Each row is a point on a landscape with many peaks, with its height.
From any point a climber steps to the highest of the 2 points nearest to it. It stops when none of these is higher. Distance is the straight distance between rows; heights are no part of it.
koviv (h 44.5): [  5 -15  11  -8  35   0   3  24  18  -7  -9   2  30   2   8  -5  -6  28
  -1  -7   9  32  -1   4  -6 -12   6  17 -29  -3 -12   1]
purab (h 28.3): [  5  -1  -2   4   0   4  -6 -12   2  14  16 -16 -20  -7   3  -5  -7  -8
   4 -34 -10 -24  -8  -7   5  -8   3 -26  32 -10   2  24]
ful (h 58.6): [  2 -26   0  16   7 -16  14   0 -13  -1  -1 -10   6  -8  15  12  -8   8
  -9  18  17  -5  -8   7   6 -10  13  35  -3  -9  -5  12]
Movu (h 4.7): [ 20   0  15   2 -16  36   1   0   2  -7 -11   9 -10   8 -11  -1  15   2
 -11   8  -3   8  -8   0   7  15  -8   3  11   0 -16 -11]
lep (h 61.0): [  5  -2 -17 -19  -6   1 -11  -3   1  -7   6  11  14   4  10 -10   4  24
  11   6  11  18  -8  -5   6  -6   5  14 -15   8 -10   3]
Betan (h 55.9): [ 22 -17   7  -7 -26  18 -17  -8 -19   5  12   3 -44   7  -5 -12  20   6
  -5   3   8   1   3   8   5   7  -2   8  12   4 -24  13]
miseb (h 17.3): [  7  27 -10 -15  -1  17   0  20   8  10   6  14   0  -7 -20 -11  -2   3
   4 -24   6   9   8  -6 -19  -5 -16 -19  11  15 -27 -21]
Vof (h 34.3): [-12  29   3   2  10 -11  -5 -11   1  -1  16   6  -6   8 -21 -37   9  -1
   5 -10  -4  -5  11  -8 -27  -9  -1  -3  -2  -2  -8   1]
nul (h 42.7): [ -2  -6  30  12  13  11  21  11  -1 -12 -11 -18  10   2  -7  16   3  28
 -13   6  -3  18   1  13   2  -3  16  15   3  -1 -15  -5]
tof (h 62.6): [ 21  -5 -20   2   2   8  -2  -5 -32  18  13 -11  -1 -20   2  -2  -5 -21
   8 -14  10 -22 -17  -8  14 -20   8 -15  12  -9  -1  17]
nav (h 70.1): [  5  -1 -13  13  -2 -12  -5  -9 -22   8   3 -17  -8 -10   0   2   0  -9
   6  -4   6 -17 -12 -24  15 -15   7  -1   3  -2   0  11]
fad (h 40.7): [ -6   3  -5 -15   9  -4  11  27   9  -5 -14   6  33  -7   5   7 -10   6
   3   3  13  16  18  -3  -9  21  -4  11 -13  18  -2 -10]
puti (h 51.7): [ 15  -7  -2  -6  -9  23 -24   3   3  21  16   0 -20  -6  13  -5  12  -2
  -5 -16  -1 -14  -7 -16 -10  -7 -17 -13   9 -17 -16   6]
pigis (h 40.6): [-10   1   3  -7  25  -1   5  17  22 -13 -14  -3  30   4  16   6   4  11
   0  10  -4  33   9   4  -6 -10  -3  19 -16  -1  -5   2]
fonov (h 22.0): [ -5   2 -10  12   3 -22 -15 -12   6 -15  16   4 -25  16  -3 -18   6  -2
  -4 -11 -19 -17  -2   6   4  -1   1 -23  15  -2  11   1]
Tira (h 60.9): [  7  -6 -20  -1  -6 -14  -7  -3 -16  14  -4  -4   7  -1  -1  -8  -9  -6
  17 -19   9 -22 -15 -18   3 -17  -2  -8   1 -13   6  -7]
faban (h 51.6): [ -6  23  21 -14  12  -5 -18   2  27 -16 -20  -6  12 -13 -20 -25   4 -12
   0  -2   4  20   4  -4  -4  18  -8   3 -28   3 -11  20]
kep (h 28.9): [ -9  17 -22   8   8  -2  14  14  -7  10   6  -3  11   1   5   5 -20  -2
  -1 -13   1 -16 -11 -12   5   9   5  -7  10  10  11  -5]
Sofo (h 61.4): [ 15 -13 -11   6  -1   3  -5  -8 -17   7  21   8 -15   4  13   5   0 -15
   1  10   5 -20 -12   4   2 -21  -1   7  16 -12  10   1]
noziv (h 61.6): [ 31 -12  -5  -8 -16   7  -3 -11 -17   3  26  12 -37  -1   4  15  17 -18
  -5  20   0   2  -9  30  -3  -1 -10  -2  15  -3 -11  -3]
Zatu (h 45.8): [ -5  -7  12   7   7  -1  17  23   2  11  -4  -4   8 -13  -2   6  -6  14
  -1 -18  13  23  -9  -5  11  -1  13   2 -19   0 -12  -1]
Nevin (h 38.6): [ -2   5  -6  -4  -8  -4 -10  -8  -3   1  17  12  -5   6 -17 -22  16   3
   4   5 -11  -5   6  -3 -15 -17  -4 -10  12 -10  -1  -6]
Fupe (h 32.2): [-17  -1  -3 -10   0 -18  11  -7 -11 -10  -6  -1  15  10   9  35   4  11
   7   9  -9   7  16  11 -11 -14   5  12 -14  11   0 -11]
ruka (h 55.7): [  9 -25  28  16   4   2  12   1   1  17  -6 -18 -13 -17  11  23   3  14
  -3  -2   9   3  -4   8  19  -3  20  21   2 -10  -6  15]
Rok (h 63.9): [  2 -25  -3  -4  -1 -15   3  -2  -4 -10   0   5   9   7  20   4   3  10
  -8  36  15   8  -1  16   0  -8   6  30 -11  -4   5  11]
ludo (h 65.4): [ -5  13  -3 -13 -11  -6   1  -1  -8 -18  -9   7  10  12  -3  -6   2  11
   7  13   2  12   0   7   5 -17   9  21 -14   5  -9   3]
vam (h 15.8): [-21  21 -17   2  -2  -5  10  -1  -1  -1   8  15  25   4   0  13  -6   5
   6 -10  -1   8  10  -9 -26   3  -7 -10  -2  15   6 -34]
ziren (h 32.8): [ -6 -10 -17  20  16 -10  11  15 -12  15   3  -2  17   3  -3   0 -36  -6
  11  -8  13 -16 -21 -21  -3  -1 -11  12 -11   7  10   7]
kimoz (h 35.9): [ -6  32  16   9   6  16   2   1   3  11  -2  -3   6  -8 -16  -7  -1  -6
   1 -18  -6  -1  -7   5   7   6   2 -12   3   6   6 -20]
vafa (h 48.9): [ 13   2   0 -17   2  19 -37  -9  17   4   7   6 -16   3   4 -19   8   4
   3 -13  -5 -10   7 -15 -14   0 -14  -8   6 -18  -8   6]
ranu (h 45.9): [ -7  -1  15   4  17   4   7   1  10 -10 -11 -10  13   8   7  10  -1  25
 -10  18   3   9  -4  14   4 -14  14  31  -8  -6  -5  -8]
Mevod (h 53.2): [  7 -36 -10   2   7 -14  -1   5  -4  -2   2  -7  13  -3  19   2   0  24
   6   1  25   4 -17  -3  15  -9  14  33 -11 -11 -19  15]
Falam (h 69.2): [ 22 -26  -5  -4 -23   2   5   3  -5 -16   4   6 -24   6   9  15  19   8
  -8  18  10  20  -9  15  11  17  -9   6 -15   1 -15  14]
pabe (h 44.9): [ 16  -9  -4  -3   0   1 -27 -12   8  10 -31 -11  -3 -14  10  -3   0   5
  17  -2  12 -15  -6  -7  17   6  -5   1 -12   0  13   0]
Petu (h 50.0): [ -7  -8  23  26   0  -3  19 -13  -8   3   4  -6 -14   2  -8  11  -1  -8
  -1   2  -7  -6  -5  21  22   6  16  -4  20  -3  21  14]
Mobo (h 11.1): [ -6   5 -13   1  -4   6  14 -15   3  -6  31   5  -1  13  -1   4  14   2
  -9 -16 -20  -7   5   6 -22  -1   3 -26  31   9  -2 -10]
ner (h 26.8): [-22  19  -6   5  -2 -21  19   5 -15  15   1   4  20   2  -8 -14 -16  -8
   5 -20   4  -3  -4 -15 -12   4   4   2  -8  -1   0   4]
vepe (h 41.2): [-10  -3   7  10  14   4  19  17  -6  18  -1 -20  16  -8  13  21  -9   1
  -4 -11   2   8   3  -3   9  -2  11   8   3  14 -11   7]
Vef (h 34.6): [-17  14  -7  10  -5 -10  11   8  13 -17  -5   0   6   8   9  14  -5   3
  -9  -5 -18  -5  11   3   7  15   4  -6  14  11  16  -1]
leto (h 14.7): [-25   2  -1  -1  -1 -32 -11 -18   9   0  -4  -9  -8   6  -4 -21   6  -3
  10  -1  -7  -1   1  -5  -1  -2   2   1 -20  -6  13   8]
vub (h 18.4): [-10  -6 -13   9   5 -27  -8 -12  -5  -9   1  -3  -3  13   3 -13  -7  -4
   0  -1  -8 -16  -1  -9   8   2   4 -10  -1  -1  16  11]
rut (h 60.3): [ 20 -28  27   8   0  -5  10   1 -13   5   0 -18 -31 -13   6  21   5  21
  -6  13  19   7 -12  31  11   3  18  17  -5 -12   0  22]
doki (h 31.8): [ -7   7  11  10  -8  11  10   1  -8   2 -12 -14 -12   8  11  38   0  -2
  -8  -6 -17   9   9   1   6   9   6  -3   4  20  -5  -2]
Lif (h 34.2): [-13  -1  13  16   8  -3  25  -4  -7  -2   0 -23  -1   7  15  47  -1  -3
   0   1 -12   9  13  17  14  -4  15   3   3  15  10  -3]
nur (h 20.3): [ -4  33 -11  -6  12   8  -7  10  13 -10   3  15  11   3 -12 -22  -1   2
  -6 -12  -3  -2   4 -11 -27   8  -7 -18  10   1   2  -9]
fuv (h 52.8): [ 18 -16  14  -7 -20  16  -5 -18 -13  14  14  -4 -35  -7  -7 -13  21   1
   2   0   8   2  -4   6  -1  -5   8  -9   9 -15 -14   3]
gib (h 19.2): [ -4  29  -4   2   4  17  -6  13  18 -11  -4   6   8   0  -9   8   3  -1
  -6  -1 -13   2  13 -12 -19   5 -15 -12   3  13   3 -22]
Tamun (h 40.4): [ 15  -5  12  -6   7  -3 -16  -2  16   4 -24  -1  15  -6  -6  -9   4  13
   9  -6  24  -1 -10   0  17  13   1  -1 -26   5   4  -9]
voko (h 29.5): [-17  14   2 -11  -2 -10  12   3   5 -25   0  -4   9  10  -2  20  12  -7
  -1  13 -24  15  24  11  -9  -7   1   2 -13   8  -3 -12]
Zela (h 10.8): [ -5  -8  14   7  -1 -11 -19 -23  10   3  -9  -2  -6   7 -15 -18  11  -4
   6   2 -13 -13  -3  -2   0   1  -3  -9 -10 -14  17 -10]
bofi (h 37.8): [-18  -2  15   2  11 -19 -12  -4  28   0 -23 -19   8 -13  13  -3  -1  -5
   1  -3  -8   1  13  -6  11   8  -2 -11 -13 -19  16  20]
rol (h 52.0): [ -4   8 -12   7  -3  26  -3  -5 -11  13   9 -10 -17  -2   5  14  -3 -20
   0 -24 -13  -8  -4  -3  -3   1  -3 -18  23  20  -9   6]
sar (h 9.2): [  6  -3 -15   3 -10  10  14 -13  -5   2  28   9   6  -1  18  18  13 -11
  -1  -3 -16  -7  -2   9 -22 -14   3 -25  31  -5  -2 -13]
rusum (h 23.1): [-12  10 -11 -11  -9 -16   6  15 -13   8  -8  -2  17 -10   0 -14  -8   2
  14 -17  10   9   1  -4   3   3  10   1 -12  15  -9   6]
nub (h 45.0): [-10 -23  -4  16   3 -24  25  -4 -29  -8  18  -4   0  20   7   9 -13 -12
   3  15  -4  -9  -6  17   4  -9   5  14   3   8   7   6]
Beb (h 8.3): [  0  -4  18   7   3  -1  -3 -17   1 -22  -2   4  -5  10 -16 -13  10  -5
  -6  21 -14  -2   5   9   5   4   0  -8  -3  -8  25  -2]
Ked (h 11.7): [ -1  25  -8  -6  12  -3   5  20  -1   6  -4  22  20  -2 -29 -13 -28  -7
  13 -16  12   1 -11  -1 -31  -4 -12 -10  -1   8   4 -22]
goz (h 53.3): [ 13   4   9   8 -12  20   1  -8 -12  13  -1   2 -24   4   7  13  -3  -6
 -10   9   0 -13  -9   7  12   5  -2  -2  17  -3   6 -10]
deber (h 38.5): [ -3  16  18   6   1  12   4   5   2 -10 -11  -1   4  -2 -16  -6   9   8
   1   5  -2   7  -8  -5  13   0   1   2  -6   7  -5 -11]
difa (h 51.2): [ 15  -8  15   5 -23   7  -2  -9 -14  15  -8   0 -33  -7   3   6  -1 -12
 -13  18  -3  -2  -8   6  13  18   1   5   4  -6   0  15]
gevu (h 13.6): [ -3  32  -4 -12   7  -9  -1  23   4   7  -5   2   5  -8 -24 -17 -18   0
   9 -12  13   0   6   0 -10   7  -2 -15  -7  18  -4 -15]
gogu (h 57.5): [-17  -4  -5   3  14 -26   1   9  11 -18 -15  -9  15   6  11  -4 -10  -9
  -3  -4 -11  -4  10   1   7   0   8  10  -3 -13   3  18]
Bug (h 42.6): [-11  -1  19   7   1  -6 -17 -10  27  -3 -18 -10 -11  -7  -2  -5  -2  -1
  -2  -6 -16  -6  10  -9   8  28 -10  -6  -5  -2  19  17]
zipa (h 37.9): [-14  -1   6  25  11  -6  22   8   4  -1  -4  -6   5  -7   8  16 -13   2
 -10 -10  -4   0  13 -10  10  12  15   6  10   2   7   2]
Rakid (h 41.8): [  5  12  -1  -7  -3  17  -1  -5   2  -5   6  13  -1 -10 -15 -11  16   7
  -4  13 -11   7   1 -10  -6 -12 -17 -12   8   0  -3 -22]
Gipid (h 46.4): [  0   1   9  -7  11  24 -21   1  27 -11  15   4 -13   6  -7 -12   6   3
  -6  -3 -18 -15   9  -8 -27 -10 -17  -6  23 -16 -11   7]
Mig (h 76.9): [ -1  -6  -1  -6 -20   6  12   2  -2 -19  -2  12   2   5   6   7  20  13
 -11  12  -2  23  12   8   5  12  -2  12  -5  13 -17  -5]
mumu (h 72.8): [ 13 -17   3 -10 -24  13  12  -7  -3 -28   5   2 -17  10   0  26  21   9
  -8  25  -8  24   6  28  -1  17  -6   8 -14  10 -22  -1]
zut (h 55.8): [ 17 -19 -20  12   7 -18   2  -9 -20  -5  13   4   3   8  23  14  -3 -13
   1  24  10 -26 -19   5   2 -13   4  23  -3  -9   7   2]
Paf (h 57.4): [ 15  -1 -19   6   0  10   5 -13 -23  10  20  -8 -15 -15  12  10   1 -27
  -8   0  -6 -17 -16  -1  -1 -18   3 -21  27  -3  -7  14]
Remu (h 65.0): [ 22 -30  22  -6 -14  -3   9   9 -10 -12  -1  -7 -33  -1  -2  17  10   8
  -6  21   8  13  -7  28  19  10   5   8 -12 -12  -4  13]
dom (h 30.4): [-16  33 -10   5   5 -18   6  -3  -6  -4   1  10   6  13 -12 -29 -10  -6
   3 -24  -6 -13  -4 -10 -16   3   7  -7   3  -1   1  -1]
tokeb (h 65.3): [ -3  -9  11   0  -4  -9  -2  10   9  -6 -15  -8  -2  -2   7   0  -2   0
  -6   0  -7  11  18  -4  13   3  10   8  -7  -6   2  13]
dutov (h 60.2): [  6 -11  20  -6 -11  -2 -15  -2  11  -1 -20 -10 -18  -2   2  -7   6  -1
  -6   4  -3  13  12   1   3  21   0   3 -21 -10 -15  22]
Gifav (h 46.7): [ -5   7   0  -1   7 -15 -24 -15  31  10 -14  -5  -2 -15  -5  -8  -2 -15
   6 -16   2  -8   6 -16   1  28 -15 -11 -11   0  17   5]
Sopum (h 5.9): [  5  -8  24   9   3  17  13   1   1 -19 -14  -9 -10   5 -12  27   1  10
  -1  32 -14  11  13  23   4   7   2  10  -4   5   4 -10]
bip (h 58.1): [ 25  -9   7   6  -8   9  12 -11 -22  10  14  -4 -35  -3   9  20   2 -32
  -9  18  -8   0  -7  30   6   7  -7  -3  18   4   7  11]
tane (h 9.0): [ -5   7  -3  -7   2   3  -9 -12  10  -8  -5  23  29  14 -18 -28   2   3
  14   9  -6  -2 -11  -7 -11 -12   2  16 -11  -5   5  -5]
lamu (h 15.7): [ -9  26 -13  -6  -1   7   2   6  -5  20  10   5   3   0 -12 -13  -6  -6
   7 -23   6   5   3  -4 -13  -7   0 -15   8  19  -8  -7]
zuba (h 76.1): [  3  -4 -11  -7  12 -32  -8  10  12   6 -10  10  12  -3  -5 -24 -29  -9
  12 -22  17 -17   8  -2  -8  22  -9 -16  -5   0  25  -6]
Rivof (h 36.5): [  8  -3   8   9   3  18  11  -8   6  -1  20  10   6   1  -4   1   3  -9
  -4 -12 -22 -11 -11   6  -7 -12  -2 -26  26 -28  10  -8]
Toz (h 6.9): [ -7   1  18  10   0   7  13 -11   0 -31  -9   0   9  15 -13   9   8   2
 -12  25 -22  12   9   9   1   9  -3   4   4   3  12 -13]
Zaf (h 18.2): [ 11   7 -22 -16   3   9  -4  20   1  19  12   3   1 -13   0  -4 -24 -11
   9 -26  11 -16   1  -3  -4  -4  -5 -19  25   4  -2   0]
Duve (h 51.0): [ -1 -22  14  13  -9  -3   3   2  -9  14  -8  -8   0  -9   7   8  -2  10
  -5  -6  14   5 -13  -7  27  -2  11   2  -7   0  -3   6]
zenof (h 38.2): [ -7  28 -14 -27  13  -1  -3  21  13 -14  -6  10  36 -11  -5 -11   2   7
   8   8  16  31  17  -1 -13   9 -10   6 -19  16 -10  -1]
Rilo (h 62.1): [  3  -9 -26   2   5 -23  -7   0  -5   9  -4   1  17   1   0 -15 -22  -3
  21 -27   7 -29 -11 -17 -12   6 -12  -7  -6  -8  24   1]
kaba (h 31.6): [ -8  17 -17  17   7  -3  13   0   9  -2   2   6  11  22   5  11 -10   6
  -2 -19 -12 -13  -3   0  -8  12   3 -12  17   7  13 -16]
Bobe (h 51.3): [  2   4   3  -6   8 -13 -23   5  25  11 -26 -13   0 -16   2  -5 -28  -7
  11 -12   6  -6   8 -10  14  16  -6  -7  -8   6  11   4]
sebo (h 20.1): [ -2   8 -24 -15   7  -3 -19  14   5   6   0   7   2 -11   1 -20 -10  -4
   5 -17  11  -5   2  -9  -8  -1  -9 -13   8  -1  11  -5]
Kipab (h 33.4): [-24  30  -5 -14  -2  -8   2  -5  10 -12  -2   5  19   0  -7  18  12   5
   4  11  -8  18  18 -12 -10  -9 -13   5 -18  13  -5 -18]
rizeg (h 52.3): [ -9  -3   5  12  15   5  14  -4  -1  12   9   8  20  15   2   4  -5   7
  -3   8   5  -8 -17  -3  -4  -6   1  32  -3  -1  13 -12]
mub (h 22.3): [ -4  19   0  -6   6   3 -21   7  17  11   1   4  -6   3  -8 -28   1  -5
   0 -19  -7 -16   8  -7  -8   3  -9 -18  11  -9  12 -11]
zufiv (h 44.7): [ -3  12  10  -6  16  -5   4  20  14  -1 -15   6  27 -11 -17  -7 -10   4
   4   3  12  22  -3   0   2  -4   3  15 -28   7 -16 -19]
vif (h 44.2): [  9   7  -3 -14  -2  23  -8 -11  17 -25  15  15   2  11  -2  -1  16   1
  -8   5 -22  -3  13   4 -23  -9 -12 -10  20  -6  -4  -8]
bifi (h 71.3): [ -8 -13   5  -3  -8  -2  14  13  -5 -18 -15  -6   3   4  11  17   9   3
 -17  12  -7  17  26  11   4   3  11  13  -2  -7 -12   7]
Kul (h 56.1): [  9  -9   6  -5  -2  16 -12 -11   0   3  13   9 -27  12  -7 -13  15   2
  -4  15 -19  -6  14  -9 -18  14 -13  -2  17   2 -10   0]
zus (h 56.0): [-12  -8 -11   3  -1  -5  10   2 -12   9   9  11   8  13   5  -7  -5  -5
   8  15  10 -11  -5  -9   4 -12  -5  15   0   3   1  -4]
fet (h 37.1): [ -6 -10  -6  15  12 -23   3   3  -1  19  -6 -19   9 -10   9   8 -23   9
   2  -7   8 -16 -11 -18  11   0   2   5 -10  -1  14   0]
zoli (h 60.1): [  5 -20   8  -4  -9   6  -3   1   2  -3 -11   5   3   1   9   2  12  -2
  -7  30  10   5  -3  12   4  10   7  21  -6 -13  18   1]
zugas (h 32.3): [  8 -13   9  -2  -5   8   0  -8  13  10  18  -4 -12 -10   5   2   2  -4
  -7 -22 -14 -25 -10   9 -11 -15  -1 -23  29 -30   2  11]
mego (h 48.4): [  1  -8  24   6 -16  -6   9  -9   0  -1 -10  -3 -29  -3  -2   2  -4  -3
  -1  15 -10   0   8  17  18  12   1   6   6  -9  16  11]
nep (h 29.3): [-19   9 -13  15  15 -14   6  14 -21  22   4  -7   8  -7  -6   2 -34  -8
  10 -26  14  -6 -17 -13  11  -6  -2  -7  -5  13   9   3]
defus (h 48.8): [  7 -20  -4  -6  17  -3   3  17  16 -12 -15   0  20   4  17   2   0  21
   3  -2  21  18  -2   2  12  -6  14  24 -17   5 -11  17]
Foga (h 39.1): [-17 -12  -4   7   0 -14  23  -3 -17  -7   8 -10   9  16   7  35 -11  -5
  -3   9 -10   1   4  10  -2 -12  23  10  -1   9  -6  -2]
sidu (h 56.2): [ -5   3  -6   6  -9   4   8  -1  -5  -1  10   7 -12  12   3   5   5  -4
 -11   8  -7  -5   0   0   7  -4   0 -11  14   3   9  -8]
tib (h 40.5): [  6   4  20   6   4  17  12  18   2  -9 -27  -6   5  -5  -8  11  -2  11
 -11  -1 -11  22   1  -1  11   7  10   5  -7   3 -18  -6]
dalip (h 39.5): [  0   9   0  -1   2  24   6   0   8  13  16   8   5  -3  -4  -1   4  -4
 -16  -4 -11  -4  -3  -5 -17 -18  -6 -17  22  -7  -1 -16]
pela (h 54.4): [ 17  -2  -6   3  -9  30  -5  -3 -12  12  21  -8 -35  -3   8  16   5 -15
  -4  -7 -16  -7  -5   6  -1 -11   4 -12  29   1  -9  20]
pafal (h 50.4): [ -5  -9   1  17  -1  -5  16  -3 -34   9   4 -14  -3   5   7   9  -7  -4
   2   4   8  -5  -6   9  16 -19  19   8   5   3   3  10]
vuguz (h 52.7): [  7  -3   3 -13 -15   7 -21  -5  -5  11  -3   4 -12   2  -5 -16  17   9
   7  -5  11  -6  -6  -8  10  -8  -6  -7  -8  -3  -4  -6]
pezif (h 54.7): [ 11  -1 -19  -9 -15  12 -12  -3  -9  15  22   2 -17 -11   7  -4  13  -2
  -3  -8   9  -3   0 -20   5 -20 -12  -7  16   0 -16   8]
Bibez (h 55.6): [  3 -26   4   1  -3  -6 -13 -21  10   4 -18  -1  12  -6  14  -8  16   0
  -1  19  17  -4   0  -1   7   3   1   7 -17 -13  20   4]
viviv (h 64.5): [-13  13 -16   0  14 -30   1  16   8  -5 -12   7  28   9  -4 -16 -29  -7
   8 -14  14  -6  -2  -3 -11  23  -5  -2 -18   4  15   7]
mis (h 53.5): [ -7  -1  -5   1   0  -3 -11 -13  14 -15  14   5 -17  14  -2 -22  17  -5
  -8  11 -11  -8  25  -8 -14   9 -15  -3  11   6   6  10]
Lopal (h 54.9): [  6  -9   8  12  -4  13  23 -12 -29  13  13  -7 -14   2  10  16  -1 -19
  -3   7   4  -1 -10  28  18  -3  18  -3  18   5   9  11]
per (h 59.3): [-22  16  -6  -5   5 -14   1  10   3 -18  -4   2  19   9   7  -7  -3  -5
   1  -3 -11  13   9  -8  -5 -10   8  16 -13  -3  -5   2]
mov (h 56.7): [ -4   3  -6  -9  22 -15  -9  27  18   0 -20  -9  22  -8   4 -14 -27  -6
   1  -8  11   0  11   4   7  22   1  -2 -14  14  18   4]
lun (h 68.7): [ 23 -13 -16 -15  -4  -8   2 -12 -22  11  28  10 -20  -5   9   3   6 -20
   1   9   4 -15 -11  25  -8 -21 -14  -6  23 -17  -6   4]
fav (h 58.9): [  4  -2 -20   0 -11   6   4   1 -18  14  15   9  -1  -4   7   5   1  -3
   5  -3  18   1 -12  -5   7 -17   4   2   3   6 -12  -3]
taf (h 58.4): [ 14 -14  -5 -15 -18  13  -6 -12  -6  -3  19   6 -43   5  -1   1   7 -11
  -3  15   2   1   9   5  -6   9 -15   4  11  -2 -12   2]
Sufeb (h 17.8): [-12  11 -16  -3   7   8   3   8  13  -4  -3  12  28   5   3   8   0   6
  -2   9   3   1   2  -4  -7  -1  -6  -2   2  12  11 -26]
razol (h 10.3): [ -3  17 -14 -10   4   2  -1  12   3   7  -5  25  29   4 -16 -24 -14   5
  15  -1   5   6 -10 -13 -21 -10  -4   6 -16   9   0 -21]
Fubal (h 19.4): [-10  -3  -2 -13  -2 -20 -12  14   5   8 -16  -5  19 -11   0 -23  -6  -5
   6 -11  12  -1  14  -4   4   5   6   9 -21  -5  -4   8]
pek (h 55.5): [ -6  10  24 -13   4  -6 -17  -7  24 -10 -29 -14  -8  -8  -5 -21  12 -15
  -2   0 -12  12  25  -3   1  13   1   5 -22 -11 -10  19]
zagut (h 48.6): [ 17 -17   1 -11 -11   8 -32 -17  12   8 -13 -11 -23   1   7 -11  19   8
  11   1  10   1  -9  -4  10  13  -9  -6 -19  -8   0   5]
Ruk (h 5.2): [ 22   4  22   3 -12  28   5  -9  -8 -13 -11   8 -17   6 -12  16   8   2
 -13  28 -13   3  -4  17   2  14   0   2   6  -1   8 -11]
ragun (h 13.4): [-10  15 -19  -3  -7   5   9 -14  -1   5  18  16  16   6  -1   8   3   5
  12 -12 -13  -1   7  -9 -37 -13  -4 -23  19   4   3 -21]
tete (h 49.3): [-10  -2   0   3   9   7   8  10   0  -3  -7  14  24  12   3   6  -6  19
   6  13   7  12  -4  -6  -5 -10   5  36 -12   9  -6 -15]
Refe (h 49.6): [  1 -18  15   9  -5  -9  -5 -19   7  11 -12 -16  -9 -16   7  16   3   3
   3   9  10 -12   2   0  14   2   5   6  -9 -15  22   5]
zedo (h 43.0): [ -2 -18   8  25   9 -15  -1 -17  -9  15  -6 -23  -3 -13   6  23 -16   5
  11  -2   7 -23 -11  -8  22  -5  11   5  -1 -11  13  12]
Gev (h 4.2): [ 15 -14  20   5 -14  26   6  -1  -7 -13  -4   0 -25   7 -14   2  15  15
  -9  11  -2  16 -16  13  10  28   3   4 -12  -6 -16  -5]
kuz (h 34.5): [ -3 -12  -1 -15 -10  -6 -15 -22   3   2  19  20  -2  12  -4 -20  14   3
   3  21   4 -10  -1   5   1 -18  -3   5   2 -14  12  -2]
lepuz (h 25.3): [ -3  22   3   9   1  -5 -10  -8  -3   3  11  -6 -23   9  -4 -16  -6  -3
  -2 -26 -18 -19   3  -5  -3   0  -1 -26  27   4   5   7]
Nofa (h 63.7): [  8  -2 -17  11  -9   1  11   6 -31   8   8 -14   0 -19   7  21   1  -7
  -1   4  21  -3 -22 -18  20  -8   4  -3  -4  10 -12  13]
zukub (h 57.3): [ 11 -10  -7 -12 -20   2  -6   3  -3  -3   0   5  -6  -6   2  -9  12  19
  -2   1  22  13  -7  -2  20   4   6   1 -11  -4 -17  -1]
kig (h 36.2): [ -7  19  -1 -12  -4   3  -2  12  13 -22  -8   6  24 -14  -9   8   8  17
  -6  10  -2  30  10  -7 -14   8 -15   0 -19  17 -20  -9]
Begiz (h 18.3): [  5  31   2 -15   5  32  -4  11  12  -6   6   6   8 -11 -15   8   9  -3
  -1 -15 -12   2  12 -14 -30   4 -19 -23  14   4 -18 -23]
kir (h 60.4): [ -4  -6 -10  -4  -6  -1  -7  -1  -7 -14   2   8  -4  11  10  -2  12  -7
   4  23   1   1  12   7   8 -10   0  12   1  10   0   0]
Vafu (h 48.5): [ -8  18  13  -7   3   1  -6  14  17  -1 -10   4  23 -22 -22 -22  -9  -8
  -1  -2  10  20   1  -9  -4  11 -11  -4 -26   7  -5  -2]

For each start below, name the point where the climber stops.
kaba -> Mig
Gev -> Rakid
Movu -> Rakid

Call two points neighbours if one is among the 2 nearest of the other. Go from one point of each pair to the other, from neighbour to neighbour, staying as high as possible. Name the lowest point that can't be avoided.
zuba / nav -> Tira
noziv / Rok -> zut
ludo / Mig -> gogu
